Each row is a point on a tangle of strands that fork, close into loops and nearly touch. The rows are in no order.
Two points are linked if the straight distance between their rows is under 104. Some points are linked to none.
k101: [13,34,23,-4,-48,-14,-26,-22,17,38,-12,15,-7,-5,20,-18,-17,-22,-16,14,11,42,30,20,4,13,-7,-18,7,7,12,17,31,8,-20,-10,-24,-22,24,-3,-8,-51,-11,21]
k866: [-12,14,6,49,-5,-7,2,31,-10,20,-6,-24,-2,-8,-32,10,-18,2,-20,-16,-37,19,-2,18,-22,5,-18,11,14,1,-10,61,-10,11,59,-34,-8,-25,9,-7,30,18,-27,-47]
k515: [9,4,16,50,25,-27,1,-49,-4,44,25,6,30,-18,-36,-6,-12,21,1,18,7,32,-2,33,-42,-16,8,-16,27,-41,27,47,-16,16,44,15,3,-1,17,-28,1,24,-25,-19]
k552: [17,-4,-31,-47,21,-20,-18,-21,2,-51,-27,-16,-22,10,1,-2,34,15,10,31,30,-27,-22,-19,11,-34,20,7,-5,4,21,-11,-25,-4,-21,1,40,68,-47,3,5,66,-14,-25]
k877: [-14,-29,1,-8,13,15,29,7,-29,-7,24,4,-6,-5,-25,10,-4,-9,21,-46,-7,-40,-29,-21,-7,33,-9,-15,-15,-12,9,-21,36,-9,12,-9,17,-16,23,-15,33,17,13,-14]
k835: [14,12,15,10,-21,3,-15,-2,3,35,-4,-2,-1,-2,17,6,-18,-10,-1,-6,-6,10,0,8,-24,16,6,-18,34,-8,2,43,31,26,28,-27,-6,-26,27,-19,14,1,-12,-25]
k937: [-10,-18,-8,-11,19,-42,22,-33,-39,-27,17,2,-33,-6,-31,12,14,5,15,-9,7,-14,-49,7,-25,-1,-14,-8,-41,-23,32,-6,4,-3,38,-2,38,42,-10,-2,53,55,-6,-44]
k522: [30,-15,-33,-45,3,4,-62,-8,28,9,-36,-19,-22,-1,60,13,13,29,18,16,-5,-21,-1,-24,17,10,28,-1,77,45,-31,18,-28,19,11,21,-36,32,-2,1,-6,20,32,-4]
k972: [-31,11,-3,-3,9,-14,22,-6,-5,-49,19,6,-14,2,-1,-1,30,-8,1,21,17,-18,-12,15,-8,-30,-20,19,-76,-15,24,-48,-14,-22,-37,-8,24,32,-29,18,4,16,-13,1]
k611: [-18,35,27,56,-19,-17,25,15,-3,33,1,0,26,-13,-48,-5,-18,-13,-25,-8,-14,47,41,35,-9,-7,-27,-10,-13,-23,8,25,20,0,18,-19,-2,-51,11,-21,2,-32,-13,-17]
k873: [18,11,-19,-46,-45,-10,-52,-21,27,10,-12,2,-56,-11,74,-12,-8,-19,-5,26,4,-2,10,-29,6,21,17,11,28,29,-21,-2,32,15,-32,-4,-35,5,-13,24,3,-24,-4,17]
k641: [-30,5,-4,-4,-16,-33,20,6,-10,-34,14,4,-34,7,6,-6,22,-11,-1,8,-1,-9,-33,-3,-21,-5,-19,6,-56,-7,11,-25,18,-13,-27,-17,18,28,-23,26,29,9,-15,-14]
k469: [10,-23,-22,-45,16,38,-2,32,-17,-41,-10,-18,4,26,-1,5,41,21,33,-21,2,-41,-23,-33,38,12,-6,1,-3,7,-4,-18,-27,-11,2,-5,22,21,-18,20,24,49,18,-25]
k413: [5,4,-19,-20,40,1,7,-13,2,-59,-9,3,0,5,-7,-8,36,8,10,42,41,-16,1,-5,32,-49,19,20,-38,-12,27,-41,-37,-16,-42,-1,37,46,-50,2,-24,37,-7,22]
k362: [-19,2,-1,27,-21,-34,-15,10,-7,24,-8,-35,-33,-8,15,23,4,-7,-20,1,-31,9,-23,19,-51,7,-14,9,-3,29,-31,34,-11,2,45,-32,-25,-2,19,18,25,-13,-29,-43]
k733: [36,-5,5,10,-14,27,-24,69,14,-7,-30,-2,21,34,-3,-6,-21,30,-16,-17,-18,-3,21,-18,30,24,22,7,66,18,-20,42,6,32,15,-45,-15,-31,-3,-2,15,20,-8,-41]
k67: [3,-28,9,-9,5,31,33,18,-19,-22,22,19,7,16,-16,-7,-8,-3,15,-48,1,-41,-9,-28,18,39,3,-15,-7,-16,4,-34,49,-1,-10,-22,20,-22,12,-15,19,9,2,-3]
k315: [-18,-11,-12,-16,18,9,8,-3,-10,-11,11,-17,-2,-4,1,8,17,13,18,-7,-6,-27,-28,-6,-13,-7,-8,3,-21,7,-10,-15,-12,1,8,24,-9,17,1,7,5,9,17,-10]
k489: [20,-20,-28,-31,39,16,-5,-23,17,-16,-13,11,-4,-10,27,10,-5,-5,11,12,26,-18,7,-34,3,-12,19,-3,11,20,3,0,-9,8,-31,52,14,21,-13,-32,-41,-6,42,32]
k943: [-37,8,-8,-10,-29,-12,27,-16,5,8,11,12,-33,-32,40,-2,-4,-45,8,8,12,-28,9,-17,-36,4,-16,-1,-63,11,-8,-25,63,-8,-42,13,-1,-2,8,0,-11,-38,11,25]
k616: [-17,-20,2,18,10,-57,24,-39,-33,3,31,7,-16,-14,-35,8,-2,3,0,-3,-1,4,-45,15,-48,9,-2,-18,-20,-34,37,15,15,-6,43,-1,22,22,4,-9,48,42,-13,-45]
k639: [16,-1,-19,-36,-8,60,-12,68,21,-26,-16,-16,26,36,32,-4,14,9,2,4,-15,-9,7,-24,45,11,16,17,25,35,-47,-10,-25,-12,-40,-3,-14,-12,-25,28,-21,-39,24,44]
k654: [27,3,5,-8,-35,-12,-31,0,30,1,-12,19,7,21,13,-18,-9,6,-5,19,1,29,14,1,10,9,20,-4,52,-1,15,10,22,2,-19,-27,-9,9,-12,13,1,-20,-14,5]
k665: [20,8,5,8,-35,-46,-27,0,18,-19,0,14,-6,28,-11,-9,-13,24,-16,24,-5,40,-20,8,-21,2,21,-4,45,-17,26,15,-1,-9,10,-43,0,25,-20,30,28,21,-40,-38]
k839: [12,-30,-16,-35,23,25,-9,8,-27,-16,-8,-15,2,10,-15,-1,23,30,33,-27,6,-43,-34,-37,18,8,3,-23,18,2,3,0,-20,2,32,10,30,29,-1,-3,31,65,38,-29]
k860: [3,-8,-24,-26,14,-31,-14,-25,-7,-47,-9,-16,-32,9,-19,6,34,20,9,22,15,-16,-34,-3,-7,-26,-2,10,-20,-7,19,-10,-31,-6,4,1,30,72,-35,13,25,62,-9,-49]
k510: [17,-18,-19,-1,81,22,15,-47,-5,-5,1,6,35,-16,-22,16,5,23,5,6,13,-21,9,-7,17,-29,15,-6,16,7,7,-4,-64,-2,0,86,16,15,-4,-20,-46,8,59,31]
k921: [43,5,2,-24,-29,57,-30,25,12,25,-25,1,2,21,61,11,-21,-23,2,-15,-4,9,25,-19,35,28,-2,-10,53,33,-34,28,2,23,-19,-7,-33,-47,36,-12,-14,-47,34,47]
k378: [-9,-14,9,7,30,13,41,-27,-9,-3,34,28,31,-9,-31,-15,1,-7,17,-7,18,-6,3,-3,3,-8,-3,-14,-14,-31,14,-19,30,-6,-11,25,18,-7,2,-16,-12,-9,15,30]
k419: [39,-14,5,-10,-5,13,-39,56,10,-11,-19,-11,1,42,-5,3,-11,39,0,-24,-15,-13,-11,-24,17,22,36,-1,69,7,-5,32,-12,16,34,-45,-9,1,-8,6,29,45,-13,-51]
k224: [0,0,42,26,-12,-16,44,-19,-3,9,26,42,18,10,-59,-24,-21,-10,-3,-21,10,9,27,4,-6,11,8,-26,-9,-49,28,-8,68,4,-16,-18,30,-19,17,-26,15,-2,-25,-3]
k297: [21,-26,-28,-6,63,12,0,-47,10,10,-8,2,12,-22,9,28,-4,9,5,6,16,-14,16,-17,1,-26,21,-4,25,21,0,8,-48,-1,-6,84,10,17,-4,-28,-52,-4,51,33]
k443: [37,-13,13,-2,8,41,-10,26,13,8,-9,22,39,40,-20,-17,-10,19,3,-7,-1,14,29,-4,35,2,22,5,47,-11,-2,8,-3,12,-10,-3,-3,-23,-9,-6,-17,-15,8,16]
k94: [-9,-3,-3,6,-4,-38,-21,0,-4,-7,7,-14,-17,6,-5,14,11,21,-12,10,-12,7,-34,18,-35,-3,0,4,-2,0,2,13,-25,-3,21,-5,-12,39,-15,28,21,23,-23,-47]
k358: [-17,10,-13,-8,26,-5,15,-14,-1,-59,4,2,-17,-9,-15,10,39,-11,9,37,31,-17,5,20,9,-53,-2,31,-76,-22,27,-54,-38,-23,-37,-8,32,48,-44,17,-10,28,-14,1]
k425: [-3,1,-14,-12,-9,-34,-34,-53,38,4,-7,5,-42,-34,43,0,-17,-22,-4,37,18,11,21,1,-3,-27,17,23,4,0,19,-11,5,1,-35,41,-7,28,-25,1,-33,-14,3,41]
k475: [15,-12,-12,-21,1,-22,-39,-5,8,11,-12,-21,-20,1,26,12,8,27,14,6,-10,-12,-26,-19,-28,12,21,-9,48,17,-1,28,-9,12,37,-1,-12,35,10,10,30,37,7,-45]
k342: [10,-14,-21,-40,1,-5,-44,4,12,2,-21,-25,-15,2,46,13,14,25,21,7,-2,-23,-22,-23,-10,13,21,-15,54,36,-19,16,-14,18,18,11,-20,34,-4,9,11,22,24,-26]
k202: [7,10,-21,-26,-14,18,-29,34,31,-23,-17,-8,12,26,42,-12,16,10,3,27,-15,0,6,-10,27,-1,14,24,25,32,-26,-19,-22,-9,-39,-2,-18,12,-31,32,-29,-26,6,34]
k800: [-17,-30,1,-4,21,24,26,21,-36,5,10,-16,-21,3,-31,17,1,-1,19,-60,-21,-53,-40,-13,-7,35,-18,-12,-18,5,-7,-14,17,-7,42,-16,8,-17,30,-12,35,21,12,-24]
k775: [5,22,-15,-34,-25,-25,-25,15,30,-45,-29,14,-18,4,52,-17,4,-11,-6,58,28,4,15,-17,13,-24,25,36,-1,12,21,-44,11,-20,-76,7,-3,34,-49,14,-21,-6,5,50]
k527: [7,30,16,6,-35,-9,-16,-35,16,36,-3,8,-7,-15,24,-14,-11,-24,-7,21,8,30,37,17,0,-1,-11,-5,-11,17,-2,6,20,3,-23,10,-22,-13,24,-4,-29,-55,-7,43]
k968: [-12,-7,-2,2,9,4,2,-12,2,16,3,-14,4,-15,18,15,11,-7,11,-4,-2,-2,-6,3,-27,-3,-7,3,-9,18,-25,-1,-7,8,11,19,-30,-6,18,1,-20,-23,5,5]
k969: [2,-15,-2,17,-1,-67,-17,-79,2,31,13,12,-24,-50,8,-2,-21,3,-2,25,23,27,-3,25,-54,-13,14,-15,4,-24,23,26,17,24,22,16,-2,34,-1,-19,-9,15,-13,-17]
k484: [4,14,40,48,-13,-19,22,-3,-9,-5,22,31,24,17,-72,-24,-18,17,-27,-4,-10,38,14,28,18,-6,0,-18,-14,-49,40,-16,8,-12,8,-27,21,-8,-12,2,23,19,-38,-24]
k505: [5,-5,30,27,-3,-9,17,-6,-12,-3,22,23,18,10,-49,-18,-21,5,-6,-16,0,18,3,10,2,4,11,-13,3,-46,28,-8,31,0,5,-17,20,-4,1,-12,16,14,-23,-14]
k336: [10,27,12,14,-36,25,-17,47,4,21,-24,-3,18,3,13,4,-29,2,-17,-21,-18,22,40,5,22,19,-15,10,36,25,-18,52,24,32,14,-34,-18,-49,14,-14,-1,-19,3,-25]
k985: [-26,-5,-9,13,41,14,59,-19,-24,-12,37,20,34,-23,-39,-5,9,-3,16,2,7,-20,-1,14,10,-23,-21,-8,-56,-23,10,-40,-14,-17,-14,29,14,-13,7,-5,-23,-8,15,34]
k404: [25,1,3,37,63,35,3,-30,-4,38,0,9,55,-6,-17,17,6,12,0,4,3,21,44,16,-2,-23,8,3,27,11,-17,22,-69,8,11,63,-15,-28,27,-18,-56,-28,25,48]
k27: [11,-32,4,-14,26,34,2,20,-33,-2,-1,-7,1,14,-31,9,11,34,28,-50,-2,-49,-30,-24,24,30,-1,-19,19,0,7,-5,-20,-5,49,-3,26,9,12,-14,33,71,24,-38]
k144: [-10,35,-8,-17,-49,-24,-28,32,28,-37,-15,9,-5,18,31,-28,15,8,-15,49,5,14,13,-1,12,-7,14,33,-9,10,7,-39,6,-29,-67,-14,-9,33,-44,40,-16,-19,-6,32]
k660: [-15,28,40,58,-28,-24,26,15,4,16,9,25,22,6,-77,-23,-38,10,-40,-1,-18,50,44,29,19,-5,-15,-20,-23,-31,29,10,31,5,6,-33,9,-35,-2,-13,16,-12,-33,-33]
k870: [16,17,1,-18,-36,49,-19,32,2,27,-33,-16,5,3,59,4,-21,-33,-14,-9,-7,6,23,-9,26,15,-18,-1,27,38,-43,21,9,17,-9,-12,-39,-58,34,-4,-19,-69,27,31]
k880: [-22,-19,-1,38,43,12,18,9,-37,33,-1,-39,-1,-23,-51,17,9,12,13,-39,-29,-29,-26,12,-24,12,-24,-12,-7,-7,-14,24,-33,-5,71,4,-6,-17,41,-27,32,37,-4,-28]
k904: [22,-3,-30,-39,-12,-3,-61,-31,31,14,-21,-16,-50,-14,77,12,-5,2,9,16,2,-13,11,-23,10,17,24,18,47,35,-30,6,-5,19,-13,22,-41,17,-11,11,-10,-2,23,22]
k811: [-29,-2,-3,14,6,-13,7,35,-16,10,0,-41,-11,-7,-9,17,12,-4,-14,-18,-32,-10,-33,15,-24,1,-25,10,-25,24,-41,8,-23,-13,42,-20,-21,0,14,20,20,-4,-14,-20]
k962: [52,-10,-1,-18,3,64,-7,8,6,29,-15,13,24,19,51,15,-23,-19,15,-29,9,4,32,-21,25,29,17,-20,53,22,-23,30,2,26,-21,19,-11,-49,39,-33,-22,-34,45,50]
k559: [7,-5,4,-3,8,19,1,-19,-10,35,0,-1,15,-12,21,12,-5,-17,17,-14,6,-2,10,-7,-20,17,3,-13,13,8,-22,25,10,18,16,14,-13,-31,35,-23,-26,-22,11,24]
k56: [20,12,8,5,-49,-28,-34,11,23,-17,-12,14,3,33,-6,-16,-21,18,-19,23,0,35,5,3,1,0,24,-4,55,-8,15,19,18,-5,-1,-50,-3,11,-16,24,20,-3,-36,-29]
k143: [-5,-10,8,20,63,40,31,6,-23,2,24,26,67,5,-57,-6,15,34,1,-6,2,21,5,39,56,-17,-15,-7,-11,-39,21,-26,-69,-19,29,23,16,-14,-2,0,-37,21,-4,24]
k18: [26,10,-7,5,15,11,-49,-35,19,34,-16,-10,-2,-8,39,21,3,9,-3,23,-1,25,29,15,5,-13,15,17,52,29,-27,14,-57,13,3,30,-47,6,8,-7,-40,-20,14,35]
k592: [-26,-10,-13,-16,-1,-19,8,1,-5,-23,4,-8,-32,-10,19,9,9,-15,1,-1,-2,-31,-34,-10,-34,2,-9,11,-51,13,-3,-18,24,-9,-13,7,5,26,-6,9,19,4,5,-18]
k204: [2,11,-7,22,-21,-62,-40,-16,18,-1,3,-3,-12,8,-2,0,-2,32,-22,39,-12,36,-27,35,-37,-8,7,8,27,-4,14,21,-33,-6,30,-29,-23,41,-16,34,20,25,-40,-44]
k579: [12,-12,-9,6,81,33,6,-27,-14,-13,14,16,52,0,-36,2,17,40,6,10,12,-5,16,7,36,-30,8,8,12,-3,9,-17,-78,-11,6,65,13,10,-16,1,-39,11,32,32]
k436: [-24,7,2,27,-23,-14,-2,20,-11,22,-21,-30,-37,-17,23,18,-10,-28,-7,-26,-33,1,-22,4,-43,26,-29,5,-5,29,-30,46,18,13,54,-42,-14,-39,48,-7,36,-14,-19,-33]
k377: [-22,30,37,7,-45,-20,29,-15,8,26,7,22,-1,3,-12,-19,-22,-38,-15,-17,9,23,36,8,-15,11,-17,-37,-31,-24,13,-2,79,0,-28,-20,13,-40,29,-17,5,-55,-15,14]
k617: [-18,6,-17,5,26,13,4,22,-19,-19,10,-39,6,6,-30,25,43,32,2,-6,-17,-14,-21,26,24,-22,-31,22,-46,19,-27,-26,-85,-18,31,13,-7,25,-18,32,-5,20,-2,-21]
k222: [4,-6,-8,10,66,35,23,-14,-17,-18,16,26,62,8,-44,-11,26,41,2,17,13,9,15,27,57,-32,-8,4,-8,-19,20,-32,-81,-14,2,43,24,5,-20,15,-42,22,12,31]
k759: [-2,2,2,16,-6,-42,-19,-93,15,35,7,1,-34,-57,25,9,-21,-21,3,23,22,24,9,23,-33,-17,3,6,0,-14,18,15,6,15,12,41,-9,19,4,-19,-36,-11,6,17]
k265: [-12,29,1,-10,-65,3,-20,18,14,28,-18,-17,-28,-3,45,-8,-11,-37,-24,1,-12,10,16,-3,2,5,-16,-1,-9,33,-38,4,27,-1,-16,-30,-35,-28,15,25,-4,-59,-8,10]
k266: [22,-18,-17,-21,27,-26,-16,-52,25,-4,-6,16,-15,-28,21,3,-18,3,3,29,26,7,5,-15,-3,-24,16,4,16,2,17,5,0,12,-14,43,6,33,-24,-22,-40,2,14,26]
k357: [-26,6,-15,-17,-2,-25,2,-28,31,-7,-8,-6,-32,-34,41,11,-12,-38,1,33,20,-7,10,-4,-15,-38,13,23,-31,-3,14,-28,3,-16,-40,49,1,25,-24,-7,-39,-21,16,50]
k535: [1,18,-9,-32,-58,4,-35,-2,22,23,-12,-14,-41,-6,67,-10,-6,-27,-11,15,-8,-5,11,-11,2,19,-4,5,6,34,-37,-3,31,12,-27,-8,-39,-9,7,35,-2,-43,-4,19]
k604: [26,9,10,-6,-26,-4,-25,-11,21,25,-13,14,-6,9,24,-9,-15,-12,-1,13,8,24,13,4,-4,13,11,-14,44,-2,4,28,24,16,1,-20,-16,-14,12,-1,2,-17,-6,-1]
k770: [7,2,15,27,1,-3,-6,12,1,27,-4,-6,-2,0,-13,8,-16,-5,-5,-16,-12,4,-5,1,-30,15,-1,-12,23,-6,-3,43,12,23,38,-25,-7,-28,23,-13,28,17,-24,-39]
k255: [8,-2,-17,-26,-1,-4,-31,1,21,-20,-9,8,9,12,30,-7,12,20,1,26,2,-3,-5,-7,6,-8,21,16,30,14,-7,-10,-19,4,-28,18,-11,28,-24,14,-19,-1,7,17]
k879: [-8,-10,15,38,46,17,36,-4,-26,16,26,12,50,-11,-60,-8,2,18,0,-12,-7,15,1,39,17,-18,-16,-14,-9,-43,13,-12,-32,-14,23,14,1,-17,9,-5,-12,7,-12,15]
k727: [-32,2,-6,20,42,8,43,-16,-24,-20,36,1,25,-21,-37,4,27,12,8,-3,4,-9,-2,37,9,-32,-39,5,-69,-27,12,-48,-50,-17,1,25,8,5,-5,11,-19,12,-3,11]
k66: [-39,1,2,2,-42,-42,17,8,0,10,-4,-10,-62,2,17,3,-1,-37,-11,-5,-24,-1,-39,4,-54,27,-24,-3,-45,16,-14,-3,43,-9,5,-26,2,1,16,21,33,-24,-19,-23]
k182: [-33,31,4,-14,-55,-26,-9,22,31,-12,-4,8,-27,-4,28,-21,10,-16,-17,34,-7,2,4,-3,-6,-3,-1,15,-40,11,-6,-44,29,-27,-62,-14,-1,19,-25,41,-7,-35,-12,23]
k864: [-14,-14,-21,-22,-8,0,20,-12,10,4,11,14,-12,-23,36,-2,-8,-35,17,5,18,-25,-5,-35,-24,7,-1,-5,-29,7,-4,-6,58,2,-37,18,8,2,4,-8,-8,-18,15,23]
k63: [55,-13,5,2,29,55,-16,0,6,31,-13,23,42,19,13,8,-21,3,8,-17,9,18,43,-15,26,11,21,-14,62,7,-7,38,-18,21,-8,28,9,-51,35,-39,-24,-21,41,36]
k368: [-14,10,36,6,-36,-21,40,-23,3,16,19,37,-3,7,-19,-16,-25,-27,-6,-27,13,9,25,-9,-17,24,2,-30,-18,-32,22,-6,96,6,-29,-24,28,-29,26,-29,11,-25,-11,1]
k557: [-18,36,37,28,-28,-12,31,-6,10,34,4,11,19,-7,-28,-13,-16,-28,-13,-11,3,33,36,20,-9,3,-21,-25,-22,-14,13,12,39,4,-11,-11,-4,-48,26,-22,-3,-51,-10,5]
k344: [43,0,5,13,42,42,-3,-9,0,36,-4,24,51,10,0,7,-7,0,4,1,2,31,46,10,15,-10,8,-10,40,2,-13,23,-34,10,-8,39,-5,-40,28,-27,-34,-40,25,49]
k499: [-10,42,25,17,-51,23,-13,30,-1,27,-19,-13,13,-11,23,2,-34,-15,-21,-19,-7,37,39,7,14,14,-31,-2,26,26,-15,44,28,23,11,-32,-21,-57,30,-21,-4,-45,5,-5]
k232: [-31,2,-14,7,10,-2,7,32,-18,-10,9,-51,-10,-3,-12,25,25,18,-8,-17,-32,-14,-34,21,-3,-14,-27,29,-43,30,-42,-15,-61,-19,30,3,-25,19,-3,33,6,5,-2,-21]
k922: [9,-11,-4,-18,5,36,-4,48,-13,-37,2,-15,16,38,-13,1,22,24,8,-22,-9,-11,-17,-18,48,14,1,8,9,0,-6,-19,-28,-11,5,-19,2,-2,-22,26,6,28,-8,-9]
k680: [6,5,1,-19,-9,14,0,32,-4,-52,9,5,14,35,-8,-19,22,18,7,2,4,5,-10,-12,32,7,8,7,2,-11,15,-29,-4,-15,-27,-23,20,10,-36,31,3,19,-13,0]
k37: [12,-4,-22,-35,30,-13,0,-14,-5,-51,-9,5,2,6,-2,-15,23,15,11,27,40,-13,-10,-26,19,-24,15,8,-7,-9,34,-16,-3,-1,-28,7,41,45,-39,-11,-4,46,-7,0]
k776: [-3,14,-5,-45,-12,-21,-6,11,21,-45,-22,9,-25,-7,43,-5,10,-24,-3,51,42,-15,4,-26,9,-38,38,32,-32,-1,19,-49,17,-22,-74,2,16,39,-42,-2,-26,8,6,42]
k917: [4,-24,-17,-29,17,19,22,-6,1,-20,7,13,10,-2,22,-2,-2,-12,21,6,24,-27,-7,-41,4,5,11,-1,-5,3,-2,-3,33,2,-30,25,16,2,-8,-14,-13,-11,28,30]
k208: [-25,-13,6,53,45,4,30,1,-33,35,16,-29,12,-34,-51,12,12,-2,-4,-26,-27,-15,-19,23,-37,6,-35,-10,-29,-21,-11,22,-22,-10,63,5,-11,-30,43,-28,17,13,-15,-18]
k497: [-7,7,12,9,-22,-30,-5,-71,4,37,5,4,-25,-43,28,2,-14,-31,3,14,13,16,18,15,-28,-11,-6,3,-17,3,-3,-1,19,15,-9,36,-15,-8,23,-12,-36,-28,7,35]
k256: [5,-8,1,29,30,-52,-7,-69,0,30,18,9,10,-39,-18,1,-8,18,1,20,15,22,-10,32,-54,-15,14,-17,14,-22,24,29,-1,21,38,28,3,26,5,-22,-7,26,-7,-22]
k544: [22,-12,4,-24,-6,67,6,72,8,-38,-8,-8,40,50,-2,-17,2,18,2,-14,-5,0,19,-18,75,11,18,17,29,14,-23,-20,-27,-9,-34,-9,2,-23,-29,21,-21,-13,7,37]
k869: [0,-2,11,-9,-20,19,15,36,-3,-45,6,16,16,30,-2,-23,10,1,9,-8,2,-5,-5,-25,30,10,10,5,-9,-15,16,-32,28,-13,-45,-24,28,1,-30,14,5,3,-9,12]
k15: [-6,38,14,-8,-56,14,-19,17,-2,35,-25,-19,-11,-12,50,-12,-26,-34,-28,-1,-10,24,26,2,12,13,-34,-4,6,37,-28,24,28,17,-2,-24,-49,-53,35,3,-7,-66,10,22]
k238: [-22,-4,7,37,30,-3,30,-2,-26,13,22,-10,17,-14,-41,5,10,5,-3,-11,-17,4,-20,27,-16,-4,-24,-7,-29,-22,1,-9,-17,-13,33,5,-3,-8,11,0,16,10,-11,-9]
k890: [17,3,29,42,10,-9,15,-24,-5,31,14,20,36,-1,-45,-12,-17,7,0,-2,2,27,11,27,-14,-8,8,-15,19,-42,21,25,8,15,23,0,5,-18,9,-24,3,7,-19,-5]
k806: [-30,17,3,59,-21,-11,13,38,-18,19,-11,-32,-12,-16,-15,16,-12,-17,-15,-24,-44,17,9,21,-20,17,-33,24,6,16,-26,62,2,12,51,-34,-7,-46,27,-12,31,0,-17,-48]
k794: [-43,17,-1,-14,-52,-19,19,16,17,2,2,7,-38,-13,33,-15,0,-41,-3,12,-3,-10,-3,-16,-30,7,-14,-1,-51,9,-8,-34,58,-18,-44,-11,5,0,-1,30,8,-43,-7,16]
k62: [-9,-6,-17,-14,13,-51,7,-28,-18,-41,5,-6,-37,3,-18,9,26,9,1,15,17,-16,-38,6,-25,-10,-11,5,-45,-15,34,-9,-12,-8,8,4,27,55,-22,13,38,57,-18,-48]
k406: [-9,-28,1,13,36,27,10,15,-37,24,9,-22,7,-2,-40,12,9,17,19,-47,-13,-43,-31,-1,-1,24,-8,-17,4,-2,7,9,-23,-10,66,2,8,-1,34,-20,30,56,11,-34]
k45: [-10,-9,13,-13,-13,33,36,37,-7,-37,14,18,3,27,-4,-7,-2,-11,12,-35,-6,-27,-3,-30,24,32,-1,4,-18,-8,4,-36,51,-15,-34,-31,28,-21,-4,1,16,-6,-3,6]
k189: [-20,12,-9,-29,2,-30,1,-11,27,-30,-7,-2,-33,-28,31,8,-1,-47,-6,40,36,-20,-5,-9,-7,-50,18,28,-53,-13,20,-41,4,-32,-47,28,13,35,-35,-11,-30,2,5,38]
k434: [-22,1,10,19,-38,-48,20,-11,-3,20,7,1,-47,1,3,8,-5,-29,-17,-11,-16,9,-37,11,-61,19,-8,-14,-24,-4,7,13,45,1,30,-38,4,-4,22,7,49,-12,-23,-32]
k834: [-22,-13,15,31,-11,-57,28,-35,-16,9,30,21,-23,-10,-24,2,-10,-19,0,-7,-2,15,-25,7,-55,15,-6,-22,-27,-36,22,8,52,-2,12,-17,24,5,14,-9,38,8,-18,-30]
k687: [14,0,9,9,-26,32,-6,55,8,3,-18,-3,9,26,-10,-3,-14,1,-14,-26,-17,9,18,-6,27,7,3,16,23,9,-30,16,13,13,6,-38,-11,-29,-2,5,11,-10,-1,-27]
k790: [10,-19,7,-6,12,80,38,65,-10,-14,2,3,41,29,-17,-17,-12,-1,4,-46,-13,-34,24,-21,64,28,-1,1,-7,7,-23,-40,14,-8,-23,-15,1,-44,3,-9,-12,-22,12,28]
k454: [23,-8,4,-6,-1,-13,-38,19,-2,-6,-8,-13,-9,24,-12,9,9,33,10,-5,-7,-8,-34,-13,-12,19,31,-7,58,2,5,35,-13,2,49,-19,4,32,-7,4,44,54,-11,-56]
k582: [11,-11,2,-6,-4,63,15,81,2,-24,-8,-6,36,33,-20,-16,-6,12,-11,-34,-19,1,17,-18,76,11,12,9,3,12,-25,-27,-9,-1,-20,-25,-3,-28,-16,16,-10,-18,8,12]
k24: [-26,0,-12,16,48,16,27,-6,-25,-10,25,-20,24,-19,-38,16,30,22,1,-2,-8,-14,-12,35,14,-33,-32,16,-57,-7,-7,-36,-72,-20,18,42,-2,11,-9,16,-17,15,2,3]

A fork is a point with three links, a tip a point with one. Leave the first point through the second and follow the links. Name the first fork or tip that comes.
k790, k582: k255
k864, k943: k489
k419, k454: k15
k800, k877: k406
k436, k362: k378

A tip is a point with one link. Name the tips that can be reached along the links from each point below, in the order of the rows.
k582: k255, k790
k968: k559, k66
k336: k404
k362: k378, k94

How many points has the smallest loop of links through each point below? Write - if it is on no loop.
k27: 11
k917: 13
k475: 14
k224: 8
k985: -
k592: -
